Each row is a point on a landscape with many valleys, with its height.
A ball rolls from a point to the lowest of its 2 nearest points, and stops where none of them is lower. Distance is the straight distance between rows; heights are no part of it.
J_734 (h 45.1): [ 80 114  84  70 128  96 101  89 111 112 110 114 109 106 107 122 101  62
 102  79  86 110 103  81  90  93 115  86 108  85 125  68  93  86 104 154
 131  91 131  81 106 110  91 122 102 114 106 145 118 108 109  56  97 102
  80 100 104  85  87 126 121 117 154]
J_988 (h 23.8): [ 91 102  83  77 121  81  80 124  37 126  88 121 103  85  81 108 110 106
 113 109  96  82  94  43 106  74 119 101 142 131  81  68  99  90 138  99
 107  93  97 111 134  80 113  63  56  82  90 133 120 118 124  44  83  95
  96  65  82 124  81 116 111 122 144]
J_963 (h 38.5): [102 101 134 110 109  99 113 120 128  89  82  53  84 113 118  81 101 115
 110 129 100  87 120 152 150  77 115  88 128  71 101 131  95  97  78  50
  46  91  97  98  70 126  93  78  71 111  90  75 104  79  70 125 103 105
 116 105  93  83 102  88  69  89  55]
J_35 (h 52.6): [ 77  65 134  91  90 126  68  68 128  80 142 122  95 132  66  85  87 116
 102  82 120 102  67  98  79 138  58 108  56  88  80 106 120 159  77 106
 134 128 112  86  96 116 112 121 100 125  93  94 113  87  48 104 102  64
  71 113  87 102 102  86 132  98  39]
J_12 (h 23.1): [124 100 112 134  96 149 111 118 100  86 104  78  93 139  83 138  79  61
  82 123  80  98 105 119 101  83 136 116  73 143 112  91 145  57 123  86
  48 121  85  83 129  98  82 114 152 108  98  92 100 133 115 148 105  66
 115 113 101 111 100 116 119  96  91]
J_68 (h 49.9): [ 81  97  97  68  72 118  89 120 144  72  72  92  75 143 114 107  96 118
 112 128 133 121 133 106 144  93 144  60  90  88  91  97 118  88 117 127
  58 148  57 140 113  96  74 134 111  74 129  82  93 122  82 179  84 111
  92 104  66  65 135  92  94  73 117]
J_465 (h 34.4): [140 100 128 118  86 110 119  99  92 114  58  61  82 118  76  74 109 124
  89 117 122  63 125 144 135 103 106  96 108  84 116 100  91  73  78  51
  66 104  81 102  56 126  90  77  87 118  85  62  99  71 105 122 118  87
 103  92  99 116  88  72  94  74  51]
J_928 (h 53.0): [102  57 103  78  86  68  94  95 123 133  95 127  84 130 117  95  62  88
 106  51 101  91 116 110  89 118  99 124 102  61  86 122  97 137  76 128
 131 112 121  73  89 156 124 131  92 154 151  66  88  60  40  65  87  94
  81 128  90 155 127 110 118  82  55]
J_297 (h 61.6): [155 103  84 118  79 114 112  96 109 126 112  69 102 123  74 124 104  52
  96  63 103 119 123 103  72 100  97 125  73 107 112  63 116 121  99 103
 102 134  94  80 108 135  98 119 173 111 113  93 128  82 140  91 109 111
  89  94 136  99  81 135 120  47  99]
J_914 (h 14.6): [ 87 108  83  86 133  64  96  64  67 124  88 110 116  73 112 148 106  66
 142  75  65  99  85  66  98  74 108 121  93 112 106  46  98  89  99 105
 113  60 132  73 123  71  93  92  50 103  90 162 120  80 109  27  96  78
  76 122  59 135  92 127  80 163 108]
J_733 (h 55.8): [116 115 109  92  50  94 113 131 121 112  81  82  79 135  94  63  63 129
 116  99 110 106 134 150 143  88 119  80 125 123  99 105 108  79 110  87
  89 119  62 136  86 106  99  97 119  92  95  58  64 108  79 139  42 102
 117 105 102 102 138  91  78  66  89]
J_53 (h 60.7): [144  87 131  84  94  91  93  78 106 116  71 100 121  91  89  75 113  86
  90  69 115 117 112  65  83 128 100 121 122 108 121  87  78 104 110 119
 148  84 114 108  96  97 112  90 101  93 113 102 112  85  99  56  73 109
  85 104 141  83 103 112  86  96  71]
J_624 (h 19.6): [ 56 102  79 101 134  80  90  98 106  98  92  96 152 112 116  78  77 135
 101 103  68 108  77 105  97 105 114 161 140  88 103 125  83 132  89  81
 108  58 129  56  87 152 133 101  65 131 128 103  96 105 100  49  76  85
 111  88 130  96 102  84  99 126  87]
J_580 (h 36.3): [ 42  79 102  73 102  93  61  86 128 103 135 162  98  92  94 113 109 130
  99 104  86 112  93 102  92 124  64 110  75  67 113 126  75 124 100 118
 134  79 118 127  81 112 132 130  87  99 124  97 107 118  58 127 132 127
  97 112 101  61 101  74  98  91  81]
J_240 (h 59.4): [ 90 114 127 108  91  73 101 114  96  80  91 124  64  80 107 135 104 107
 126 125  78  80  59  71  91  64  85 112  70 113  95  88 113 107  70 116
 107  94 117 130 114  37 108 101  48  73  75 103 107 156  81 117 149  89
 100 117  93 111  56 100 116 164  88]
J_642 (h 65.5): [ 69 145  85 132 145  64  87 106  70 106  90  89  87  65 110 134 102 110
 147  63  91  93  84  65 111  71 122  58 141 120 112  90  62 116 110 103
 103 110  95 124  97 104  78  61  87 103  82 123 103 105 118  65  97  98
  95  55  86 102  60 132  82 109 143]
J_797 (h 57.3): [ 74  88 124 120  66 136  99  74 108 100 113  99  77 139  80  98  88  71
  95  92 105  73  91 131  69 121  84 121  65  50 110  93 138 124  45  86
  83 165  98  84 118 127 120 110 142 114  74 124  87  73  83 131  89  89
  63 106 104 109  99 112 133  75  47]
J_167 (h 39.6): [ 51 107  70  85  99  91  90  91 128  83 147 152  94  75 118 113 113 133
  83  98  78 107  92 101  63  92  70 108  84  72 120 112  99 100  93 130
 126  58 131  93 100  91 114 131  85 101 106 110 106 107  79  78 143 123
  92 132 109  69  90  82 135 135 129]
J_349 (h 46.9): [ 87 130 104  55 100  82  97  89 109  99  84 112  88  88 101 128 123  85
 118  66  65  95 101  66  56  71  81  75  99  91 133  87  95  98  96 137
 141  66 127 100  94  96 102 120  70 124 100 132 109 120 102  31 107 112
  80  90 102  91  69 124 113 134 124]
J_855 (h 19.1): [ 68 126  50 120 116  81 108 105  78 106 126  99  99 116 125 118  80  91
  94 109  70  86 109  87  95  82 118  89 101  99 106 120 103 106 113  90
  72  90  93 100 130 119  84  88 113 101 109 105 111 122 133 134 121 103
 124  85 113  92  88 101 117  75 159]
J_989 (h 33.4): [ 50  69  91  82 123  78  73  62 101 109 112 150 110  95 129 128 136 108
  87 120 100 115  97  97 118 145  78 111  94  67 120 112  74 119  97 115
 115  70 114  90  87 119 134 125  71  89 151 113 131 103  75 132 110  92
  89  98  90  85 108  73  88  73  93]
J_643 (h 19.7): [127 106  99 123 127 104  72 118 113  63 100  89  66  72 112 132  95  60
 119 130 117  92  89  76 111  84 121  59 103 116  85  82 100  45 115 108
  85 123  95 104 124  17  75  96 112  75  70 121  97  87 111  86  81 114
 105 107  65  79 115 128  85 152 109]
J_867 (h 6.6): [113  80  68  91 101  80  74  76 125  82 132 117  86  66 128 134 113  70
  93  77  79 104 105 101  68 111  81  57  83  71 124  85 103  50 104 113
 124  87 114  90  93  59  84 118 112  86  84 143  89  58  98  92 110 130
 114 146  78  56 115 109 106 121 112]
J_202 (h 8.6): [134  88  99  92 138 100  66  73  50 123  91 116 128  75 112 108 104  54
 103  93  84  95  94  59  99  98 110 106  90  83 112  60 100  71 121  95
  90  72 120  77 118  42 106  91  72  63  93 153 116  90 104  65 101  81
 108 120  65 135  97 130  77 120 114]
J_95 (h 50.7): [109  81 103  50  98  65  88  97 116 111  69 108  94 115 126 118  92  82
 132  55  73  82 104  84  53  95  85  87 100  89  95 125  97  94  81 150
 147  97 131  67  84 143 109 140  77 156 140  75  99  75  66  33  72  73
  76 119  75 168 107 119 120 108  74]
J_857 (h 15.4): [ 74  90  96  82 107  78  96  86  84  97  98 113 148 105  62  59 124 137
  82 107  64  77  91  96  89 120  78 141 119 111  98 108  81 124 123 101
 102  63 100  95  71 158 130  85  60 116 141  82 104 110 106  57  95  66
 107  81 142  89  93  84 115 109  72]
J_947 (h 65.1): [142 104 116 112 101 100 108 112 116 113  85 102  96  98  59  75 120 128
  97 111 142 110 123  63 112  94 132  93 124 108 113  96  74  94 132  73
  99 100 109  94  97  80 105  81  93  79 102 110 103  88 132  82 112 114
 111  78 130  66  81  89  84  92 122]
J_823 (h 41.2): [ 87 120 107 102  88 125 118  71  74  77  86  89 132  70  84  87 118 123
  91  96  98  74  86 124  57 116  48  98  93 140  58  86  78  96  80  84
  94 119  67 103  68 126 118  60  98 105  67  81 132  75 145  86 135 103
  91  50 126  81  75  81 114  94  89]
J_637 (h 14.5): [ 79 108  39 142 126  93 116 104  98 110 121  96  99 114 131 135  89 102
  76 128  55 119  82  96  75  77 111 126  86 104 129 111 122 101  93  71
  61  68 114  82 138 107  83  97  91 102 109 114  94 114 128 109 127  76
 100 114  95 110  72 116 125 145 162]
J_214 (h 47.2): [ 93 104 101  91  94 153 108 119 144  62  92  90  92 150 128 100  98 123
 109 112 141 152 129  93 128  86 152  84  94 115  64  95 130  79 124 128
  33 116  56 139 139  83  66 152 109  71 127  75 105 100 103 160 117 117
 114 102  80  53 116  62  97  83 125]
J_384 (h 58.7): [146  90  77  95  52  99 102 120 109 122  69  82  77 132  80  84  88 102
 105 108 108 112 136 102 128 104 143  88 100 136 118 101  99  78 131  86
 106 119  83 105 100  94  73 112 118 114 100  86  82 122 100 125  68 105
 108 108  89 128  94 125  89  63 110]
J_706 (h 61.0): [129  97 108  69  92 122  95 117  49 117 116 100 124  75 107  67  70  93
  75  70 114 106 104 132 110 118  86 137 134 116  95 105  89 106 112  89
 112 100  69 106  97  86 144  64 126  72  97  88  87 124  96 112  60 112
 115  94 122 106 136  83  97  68 102]
J_322 (h 73.4): [ 88  92  98 117  96  70  70 103 126  69  98  91  63  88 132 104 104 113
 114 107  84  73  83 118  90  77 105  66  94  84  97 124 106  96  62  73
 121  94 110  99  99  62  84 100 110 127  68 107  78  98  61 102  58 106
 103 102  81 127 119 111  73 131  80]
J_652 (h 74.8): [ 43  74 141 129 102  93  78  94 130  65 122 110  87  94 131  92  88  96
 119  96 104  95  79 123  93  97  90  76 104  83 104 107 103 112  53  78
 112 111 112 129 108  52 111 100 112 103  42 111  72 104  54 118  72 114
  99 119  72  66 141  82  76 130  90]
J_363 (h 64.7): [ 76 145  80  95 124  83  97  91  73 110  66  87 132  63 133 112 138 102
 133  79  97  74 106  79 109  96  90  68 126  82 101  98  51 135  88 114
 111  83 118 123  81 105 111  75  66 112  79 117 108  99 119  76  90  98
  82  67  82  93  87 129  71  89 114]
J_722 (h 67.5): [115 114  96 118  95  84  88 156  37 116  95  92  79  63  88  94  86 123
 147 122 102  61 118  89 147  54 145  78 144 122  70  80  96  80 137  72
  56  92  73 139  88  93  88  66  69  82  87 103  80  82 134  76  91  94
 108  64  73 123  84 137 103 121 137]
J_319 (h 64.5): [ 92  98 114  92  97 104  99  94  24  85 122 105 138  75 124  92 112  88
  97  64 101  57  75  96 130 136  77 138 111 125  67  96  94 143 107 133
 114  61  86 108  77  96 123  50  76  79 101 108 101 136  90  93  83 108
  94  80  77 135 122  95  88 109  99]
J_348 (h 62.7): [113 105  84  74  95 105  72 111  31 112  99 115 122  55 112  81  89  73
  81  91  89  80  99 101 111 107  92 138 122 124 103  94  82 100 120 100
  98  81  84 107  95  74 150  68  89  58  91  95 103 135 108  72  72 105
 105 105  90 128 137 103 101 105 120]
J_22 (h 42.5): [ 50  94  63  77 127  82  87  83 135 103 150 145  99  81 126 115 119  93
  90 112  82 109  81 122  95  87  84  83  89  77 125  57 109  67 103 154
 118  72 129  73 125 119  98 134  88 103 109 157 123  99  95  64 153  95
  83 112  80  85 107 105 139 128 168]
J_686 (h 43.3): [ 64 143 125 102  92 104 121 107  58  96  74  72 126  51 102  92 123 132
 117  80  77  80  99 112  73  86  63  91  86 121  52 109  79 102  71  86
 115 106  79 126  57 108 127  89  71 116  66  79 107 115 127  94 125 110
 122  73 128  55  74  88 111 109  73]
J_27 (h 15.0): [ 74 119  84 115 104  98 120 100 111 100 116 101 125 114 111  88  89 141
  72 107  85 121  86 108  80  97  89 119 102  88 104 145  91 147  81  55
 104  73 115  50 117 137 129 104  84 126 135 108  91  93  95  94 112  92
 103 116 126  74  92  75 111  97  79]
J_405 (h 22.0): [ 70 135  68 124 143 103 103 107  90  97 145  92 151 102 122 116  87  95
  96  86 100  97 105  89  88  93 100 103 115  96 121  97  72 130 116 101
  83  89 102  86 118 136  85  76 125 105 111 124 131 102 120 107 108 110
 100  76 126  89  92  95  96  86 145]
J_288 (h 16.2): [141 119  69  78  99 105 114  91  82 133  51  53 127 123  88  52 120  92
  80  96 126 100 120 146 114 121  83 124 132 113 116  86  73 105  99 100
  88 119  87  98  78 149 115  90 109  89  85  50  85  78 141  94  97  87
 105  83 122 108 122  90 120  48  95]
J_37 (h 50.1): [ 73  94 132  94  94 105  87  86  94  79 101 119  95 100  59  91 121 133
  86 104 115 101  66  98  67 130  47 119  50  91  77 113  95 152  62  94
 124  95 120  82  83 109 113 113  87 116  85  99 103  98  88  98 134  84
  96  90 106  91  63  86 111  92  34]
J_325 (h 57.2): [ 85 111 103  97  87  70  86  99 118  79  98 108  44  88 100 123 116 102
 111 133  80  69  96  88 110  73 109  67  77  99 111  94 117  94  88 101
 107  90  78 135  98  74  95 113  77  90 105  94 103 154  90 119 118 101
 100 108 101 108  63  81 109 133 121]
J_56 (h 25.4): [ 94  93 102 119 123 105 115  82  98  94 135 117 137 104 102  99 112 107
  79 104 117 103  90  75 104 127  84 108  99  74  80 101  82 124 119 126
  98  87  97 100 109 105 103  90 121  73 113 115 126 103 106 138 113 118
  87 102 121  92  87  80  98  83 122]
J_246 (h 28.8): [141 126 111 121  63 132 112 116 109 109  88  70  91 112  97 118  83  59
  96 108  88  82 136 139  79  75 115 100  75 121 106 112 132  84  74  72
  67 119  74  71  98 121  96 115 132 124  85  88  97 112 102 136  80  99
 110 110  97 123 103 123 107  79  73]
J_382 (h 13.7): [121  86  80 120 111 115  81  89 114  62 123 113  81  72 124 121  88  47
 108 101  85 106  86  92  77 108  86  63  78  87  97  80 112  54 104 119
  91 108 110 123 110  18  71  95 138  76  59 134  81  78  95 129  90 103
 115 141  73  87 145 123 110 128  98]
J_661 (h 36.7): [111 127 102 116 102 112 119 146  91 130  88  56 110  64 133  72  97 128
 118  87 111  73 133 176 127  66  95  78 131  75  84 124  93  89  63  68
  28 109  90 101  55 119  97  83  86 115 106  62  95  46 103 109 119 127
 126 108 103 105 111 104  84 106  84]
J_606 (h 48.7): [ 86 115 120  65 110  80  93  97  93  87 104 110  95 113 106 137 109  89
 125  73  74  77  94  58  34  97  80  87  85  82  84 107  92 121  69 157
 154  82 135  77  92 130 126 129  68 133 133 113 104  70  74  37  99 100
  81  88  86 102  65 104 119 118  76]
J_464 (h 23.7): [113 117  90  86  98  99 108  94 127 108  73  73  88 114 116 122 111  99
 100  97 131 167 123  69 134 111 141  57 123 101  90 102 102  80 134  99
 120 120  77 111  98  72  79 133 112  62 121  99  88  73 136 100 110 129
 108  96  88  69  95  83  91  83 177]
J_355 (h 43.7): [123 102 102 117  89 162 138 117 136  98 101  96 100 128 107 106  95 104
  91 116 140 182 119 107 112  99 117 118  88 120  75 120 140  65 146 112
  62 107  76 109 132  81  86 126 131  77 106  79  94  92 123 146 118 112
 121  99 120  62 100  77  90  93 118]
J_784 (h 63.5): [162  86 118  89  87 118 117  66  89 101 113  90 118 117  61 108 113  80
  76  53 139  98 102 102  80 133  65 109  76 112  82  58 102 122 101 135
 104 108  76 102 101 101  85 121 157  84 110  81 122  88 124  99  81  97
  88  88 121 100  95 103 129  80 101]
J_211 (h 12.9): [117 108 100 119 113  97  84  89 143  78 114 102  83  68 130 124 122  84
  90 101 103 121 110  99  84  79  86  55 104  65 101  99  98  89  94 102
 126  90 116 107  97  71  97 103 120  81  80 128  79  81  98  94 117 144
 105 112  97  51  94 100 102 122 150]
J_279 (h 14.9): [135  83  99 118 117  84  61 104  67 121  90  90 103  66 102 120  89  68
  89 121 108  80  98  61 100  80 124  90 105 109  97  78  95  59 107  73
  91  97  76  95 135  27 104  86  90  64  81 114  96  98 117  94  80 100
 121 110  51 122 106 126  78 129 117]
J_213 (h 66.2): [ 94  82 105 116  85 120  99  99  45  78 127 109 139  99  82  68 105 112
 106 100  98  53  63 103 139 129  76 127 101 119  63  87  90 133 107 109
  87  94  79 102  92 101 122  58 104  84  74 103 107 122 107 149  95  66
  99  81  84 139 110  88 101  64  76]
J_59 (h 58.5): [124 138  89  96  71 122 125 119  78 120  94  88 109  79 114  60  59 102
 100  84  94  96 140 171 112  89  92 103 116 131  79 110 104  82 111  73
  88 112  69 111  88 116 121  89 133  91  86  73  49  99 114 128  59 101
 137  96 128 105 135  95  91  76 115]
J_381 (h 38.7): [102  86 139 104  65 140 122  76  96  73 112  96 116  70  72  86 124 100
  98  93 119  73  72 116 106 120  40  87  79 132  59  88 100 103  81  96
  92 128  72 126  68 101 109  68 118 108  43  92 127 120 133 119 110 102
  88  77 131  80  82  78 111  88  70]
J_595 (h 29.7): [ 86  71  82 109 114  99 115  61 126  98 146 155 102 100 108 103 115 109
  85 135 105 136  94 101 103 141  74 102  66  47 113 101 107 131  95 112
  94  80 123  74 108 106  91 102 104  82 113 123 125  85  76 157 132  92
  95 104  77 103 113  83  93  78  95]
J_239 (h 62.4): [108 110  88 125  93  76 102 116  94 100  93  86  80 111  89 108 110  96
 119 126 117  84  99  73 148 103 147  47 136 107  92 124  59 105 125  73
 104 110  91 125  88 118  94  68 102 119  99 107  92  83 119 118  94 112
 113  53 113 107  89  96  81  42 124]
J_970 (h 52.9): [ 82 118 118  88  64  89  89 108 150  91  84  83  73 134 117  88  77 112
  99 113  97  90 136 148 137  93 127  57 101 120 106 112 103  95  77 110
  80 137  78 129  91  99  98 134 120  91 100  81  73 154  72 145  52 104
  99  98  66  93 133  92  77  90 102]
J_460 (h 60.9): [127  97  79 101  83  67 107  96  97 122  83  94  76 116  96  83 108  87
  94 121 114  86 115  98 136 113 150  60 108  97 118 102  79 108 115 100
 101 113 114  97  99 102  86  98 112  95 106 103  90 112 121  91  89 102
  82  81  88 153  89 112  88  27 127]
J_216 (h 3.1): [ 97  80  92  96  90 122 135  81 110 134 131 106  95 104 101  85  98  93
  62  77 134 142 112 105  72 135  38 151  76  67  88 102 118 137  69 108
 113 106 138  56  98 165 113 113 129  97 149  80 116  51  92  58 122 105
  65 118 115  53 114 101 139 108  80]
J_488 (h 47.8): [ 74  98 135  88  78 101 100 107 106  94  85  99  80 102  65  95 116 117
  97 107 109  89  94 105 101 106  65  81  69  83  86 136  68 132  67  77
 110 108  95 123  63 117 125 111  91 140  86  75 101  98  64 126 111 101
 108  90 111  88  71  79  94  65  41]
J_100 (h 55.1): [110  82 104  96 104  88 102  89  95 118  78  92 108 118 131  89  82  71
  97  55  99  90 100 129  82 121  89 138  95  78  89 115 103 135  73  89
 130  94 122  66  99 149 109 105  94 130 108  80  93  66  65  72  75  76
  97 120  95 171 115 100  92  91  36]
J_491 (h 68.9): [124 103  91  98  84  78  89 137  77 114  87  76  61  59 116  90  89 109
 136 116 118  89 118  95 148  67 142  59 131 120  58 100  90  60 117  84
  76 118  89 123 103  60  75  76  91  83  85  92  56 102 138  72  59 108
 115  83  68 119  92 132  81 100 129]
J_483 (h 55.0): [ 55 112  90  74  68  67  74  83 120  77 121 104  66 117  82 130 108 115
 110 135  84  78 131  94  89  70 100  63  76  84 112 114 120 105  67 117
  97 109  84 140  70  80 113 130  88 105 104  85  86 155  79 141 100 141
 107 101  82 109 102 103 102  99 129]
J_943 (h 10.4): [115 107  72  81 115  90 101  85  67 100  70  85 137 116  86  63 105  98
  92 109  97  61  99  93 110 132  83 122 131 109 107  88  66 117 108 123
  96  77 102 104  74 176 110  79 108  96 104  69 109  89 114  80  88  73
  90  64 118 109 111  97 117  91 103]
J_891 (h 76.4): [ 85  86 161 108  97 129 101  98 112  94 108 119  94 108 118  77  98  98
  98 101 110 128  76  95 111 116  91  62 102  46 113 100  93 107  82  81
 118 142 111 153 101  82 120  84 121  82  70 105  70 115  56 133  87 113
  79 118 108  58 111  74  78  96  71]
J_354 (h 21.9): [147  89  88  85 101  91 108 101  93 143  73  71 117 122 102  72  93  85
  75  88 112 126 126 124 121 126 135 131 124  81 138  96  88 107 102  81
  98 118  85  94  98 117 103  89 127  79  99  56  97  84 122  96 103 113
  99 113 120 104 111  89 109  60 104]
J_941 (h 70.5): [103  93  74  92  66  54  90 126 106  85  88  74  49  83 110  85 102 131
 105 109  96 105 111 118 138  71 136  59 152 147  79 111 106  61 120  81
 113 114  83 116  90  77  65 114 120 107  93  72  65 118 129  72  50 115
 101  78  87 131 106 125  76 119 133]
J_332 (h 67.7): [115  71 109  81 112  97  78  76 117 100  98 155  87 111  60  76  84 130
  84 113  90 106  85 100  82 120 101 107  84 112 121  94  91 105 113 105
 140  79 108  94 102  75  94  90  82  91 113 118 112 128  51  99 130 103
 100 122 103  98 122  77  90 119  70]
J_771 (h 72.1): [ 89  90  80 108  91  48  77 104 115 107  88  87  67  87 122  99 106 108
 106 122  85  79 101 126 117  69 120  55 133 106 105 125  99  91  84  86
 112  80 102  95 103  86  67  92 100 132  93 101  85 109  94  75  59 117
  99  94  96 149 113 134  69 112 124]
J_982 (h 61.7): [ 63 107 146 112  94 104  98 120 129  53 111 134  87 102  79 117 122 105
 112 113  69  78  47  93  56  80  69 105  67 110 113 119 145 108  73 130
 103 113 109 112 100  62  95 123  64  99  79 116  93 152  80 136 118  71
 107 120  94 112  91  90 109 155  66]
J_564 (h 34.6): [104 101 135  99  66 141 119  99  98  78  88 100 108  95  78  91  88  98
  79 100 102 108  98 118 103 100  86 111  86 126  94 111 124  82  94  77
  93 120  75  99 100  87 116  89 133  87  65  80  98 114 100 123  95 123
  96 109 130  72 108  76  88 100  84]
J_807 (h 30.9): [117 105  60  93 149  97 103 111  63 101 137 134 107  83  83 126  80  87
 106 107 115 126  85  76  89  93 108 120 103 125  99  85 117  65 174 140
 114 108 129 105 166  49  76 121 106  84 126 108 137 119 122 105 100 101
 115 113  87 145  76  99 112  98 162]
J_968 (h 8.2): [ 90  80  62 129 124 108 106  94 110  88 147 108  92 109 120 129  89  94
  90 133  64  91  78 101  74  78 112 125  66  97 126  90 146  85 116  93
  74  77 119  96 151  70  62 112 119 108 104 120  97 121  87 130 113  78
  94 130  85 132 101 103 114 124 124]
J_353 (h 62.1): [138 121 112  64 139  99  97  76 106 114  59  99 119  92  93  94 123  69
 107  59  91 131 120  75  67 117  88 107 102  91 128  98  77  95  93 132
 121  67 128  91  96  84 114 101  76 105  97 104 125  59 103  35  81 107
  96 127 109  82 119 142 114 112  67]
J_590 (h 65.9): [ 77  61 115 101 101 100  83  81 139  74 116 161  97 116  92  85  69 121
 110 115  91 104  73 101  76 106  92 132  81 116 105 108 106 117 116 121
 139  86 145  67 105  78  86 115  57 110  99 141  83 127  40  93 109  64
  95 128  81 122 130  70  91 126  54]
J_8 (h 29.8): [127 117 109 116  81 116 118 114 115  79  89  46 106 117  82  90  97 114
  98 146  85  68 139 117 139  94 118  94 112 127  88 101  94  57 112  76
  37 101  73 120  71 133  80  83  82 121 116  69  88  78 126 125 157  82
 112  66 106  86 100  80  97  72  76]
J_586 (h 66.3): [ 75 135  78 130 132  98  72 136  48  91 101  86 109  65  80 111  70 123
 143  95 105  85  88  61 123  71 147  71 152 127  76  91  82 109 130  71
 101 105  84 129 109 112  85  59  95 100  80 102  91  85 123  65 113  95
 138  55  93  90  73 131  97 124 154]
J_457 (h 17.6): [123 101 101  98 104 123 113  90 136 120 109  94  91 100 112 100 105  99
  94  83 123 165 129  86 111 106  99  72 105  58 113  99 115  84 109  93
 131  98 102 110  92  77  87 114 123  58 104 112  84  67 107 130 126 149
 102 136 109  61 106  88 115  87 146]
J_783 (h 66.6): [138  67 114  95 102 102  88 103 111 104  85 118 106 109  40  59 111 137
  66 131 115 125 110  76 107 127 124  99 110  95 133  90  91 109 123  72
 109  89 103  91 102  98  93  68  74  76 110 108 103 104 103 102 116  85
  96  88 106  98  95  70  78  93  81]
J_403 (h 32.9): [113 130  91 147  83 109 121 139 116 126  90  48  94  84 130 112  78  92
 101  82  90  79 107 157  92  63 117 100 111 100 100 132 115  94  45  65
  52 101  85  74  89 118  86  86 112 132  92  81  94  83 114 124  90 109
 118 118 109 115  99 122  89  96  86]
J_847 (h 27.7): [118 113  78  94  83 111 110 117  85 139  53  60 114 108 101  73  95  94
  97  93 135 140 128 103 138 104 153  84 147 105 118 114  85  79 124  91
 103 129  74 110  86 104  99 110 102  78 101  67  64  66 155  94  98 117
 117  92 102 109  99  86  91  69 157]
J_305 (h 63.7): [103 103 121 136 111  99 115 126 117  83  96  98  93 100  65 101 125 125
 123 133 133 100  91  64 126  95 124  69 132 103  81 116  67  91 136  66
  63 101  76 107  73 124  87  69  83 106 109 106  94  60 142  94 135 111
 122  42 119  64  81  74  75  86 104]
J_300 (h 52.4): [ 90  94  76  67  72  96  94  88 126  75  77 104  71 139  84 103 107 138
 101 122 102 122 143  82 120 105 123  77  59  99 115 104 128  96 113 128
  94 119  72 135 101  87  80 137 101 105 123  90  93 135  73 179 113 118
  97 107  74  88 107  95  99  95 124]
J_469 (h 59.0): [138  77 113 104 122  97 115  82  91 115  87  83 144 101 116  91  98  55
  85  67 126  93  90  73  92 133  86 156 101  93 101  91  78 125  90 125
 121  92 124  60  96 145 105  99 148 110 145 102 118  61 100  52  68  96
  87 102 128 106  96 127  86 114  72]
J_179 (h 63.6): [123 117  92  64 127  96 103  97  96 133  50  80 110  77 127  93 128  83
 123  64 116 109  99  87 101 105  88  62 125  68 132 102  75 112  68 123
 130  94 142 100  81  70 101  88  77 114  77 102 101  87 110  55  81 116
  84 104  95 110  96 143  88  85 116]
J_157 (h 24.7): [109 103 110 128  63 113 139 114 109  84  86  87  98 131  60  82 100 129
  72 140  78 102 123 122  95  88 109 115  85 125 112 115 119 103 104  72
  70  93  71 105 102 143  83  91  79 111 124  78  92 124 130 131 144  85
 105  95 127  75  82  81 127  86  97]
J_759 (h 27.1): [109 110  78  67 141 110  82 119  34 121 105 115 116  74 111 117 112  74
 116  91 130 101  77  64 108  96 113 102 126 113  86  75  84  69 158 136
  95 118 110 107 131  59  94  79  96  70 106 124 131 132 134  70  78 103
  94  99  95 114  74 104 106 117 159]
J_283 (h 39.5): [113 106 137 110  62 178 124 111 131  96  93  86 127 125  77 102  65 107
  91  97 130 161 117 102 129  82 118 132  90 138  91  95 127  62 124  77
  70 148  65 116 111 100  94 124 130  73  93  71  89  89  97 128  88 105
  99 101 134  46 109  65  72 108  90]
J_740 (h 59.7): [102  88 102 122  57 130 136 100 106 122 140  75  74 125  89 118  79  63
  76  94 110 109 103 118  67 102 103 133  54  80 107  94 145 117  75  71
  80 150  96  71 131 145  87 101 160 126  82 104 101  84 116 123 114 116
  86 112 143  89  98 126 120  58  81]
J_822 (h 57.1): [138  44 129  94 122 103 116  75  92 124  74 106 114  96 125  94  77  58
  87  54 109  98  83 112 102 152  87 161 104  78  76  89  91 129  74  92
 116  95  96  67  97 151 119  82 113  97 132  71  96  60  53  53  72  72
  88 117 111 129 117  99  84 123  31]
J_820 (h 19.8): [ 82 101  93 122  81  84 112  85 112  95 100  96 108 110  75  72 104 153
  68 125  79 103 111 129 102 108 100 120  97 101 121 134  92 117  91  44
  88  91  91  95 103 142 115  94  79 124 121  60  99 107  83 121 124  93
 120 101 132  63  90  63  98  97  80]
J_972 (h 15.9): [100  92  75 138 132 121 129 148 108  88 126 112  99 111  89 131  86  83
 103 130  77 130  91 100  63  77 109 121  78 116 107 105 172  62 130 110
  54 105 107 101 146  64  72 130 131  92  79 100 117 131 121 160  88  83
 122 125  86 123 122 101 118 102  99]
J_671 (h 34.7): [123  82  59  97 147  88 112 107  79 116 147 114 113 104  87 108  91  77
  94 111  94 106  84  64 101 103 102 136  93 110 123  62 100  62 162 151
 110  87 122  56 123  61  79 143 129 101 143 142 139  98  98  81 106  82
 103 115  95 143  99 118 107 109 128]
J_684 (h 9.8): [ 67  98  99 115 105 118 113  91 102 108 142 102 117 112 132  89  90 109
  54  89  97 132  96 114  64 117  72 159  87  77  99 136 108 123  86  80
 117  74 138  46 114 125 132 119 112 115 142 111 103  71  66  81 114 103
  83 133 108  71 129  98 116 110  79]
J_233 (h 63.8): [ 49  81 114  99  92  91  85 103 120  65 122 135 103 113  91 108  82 125
 113 107  63 105  27  80  48  93  66 134  63 113  97 105 131 119  95 142
 133  95 113 105 104  64 105 119  50 115  91 136  98 147  57 110 114  74
 114 123  90 139 101  97 119 128  46]
J_572 (h 54.9): [ 72  65 136 115  98 137  91  59 116  83 116 123 102 135  69  76  97  94
  93  81 110  79  47 129  76 145  76 116  50  82  94  74 132 137  66  98
  87 129  98  71 114 124  96 116 129 110  67 117 113 103  68 116  80  48
  73 108  85 111 105 111 105  94  40]
J_72 (h 19.4): [ 75  93 113  70 130  51  96  85  61 108  82 123  92  88 108 129 128  91
 106  95  91  91  66  64 127  70 104 110 122 141  93  54 104  90  97 124
 147  72 132 100 134  76  96  79  48  91 104 145 123 119 109  20  97  88
  65  76  90 126  92 117  90 150 124]
J_658 (h 45.6): [ 78 127 147  94  88  88 107 125 100  82  84  76  86  71  88 102 137 114
 124 109 110  55 110 110  98  98  56  81  77  92  71 137  79  95  71  76
  98  97  94 141  43  96 111  83  84 118  76  49  93 105  99 117 130 118
 116  72 114  68  71  94  77  93  56]

Two balls start at each pair of points below. Name the first point that both come to, or write never.
J_947 and J_722 | never
J_586 and J_325 | never
J_348 and J_332 | J_68

For each start below, name the point where the ball stops.
J_652 | J_968
J_822 | J_968
J_590 | J_564
J_167 | J_968
J_783 | J_564
J_740 | J_564
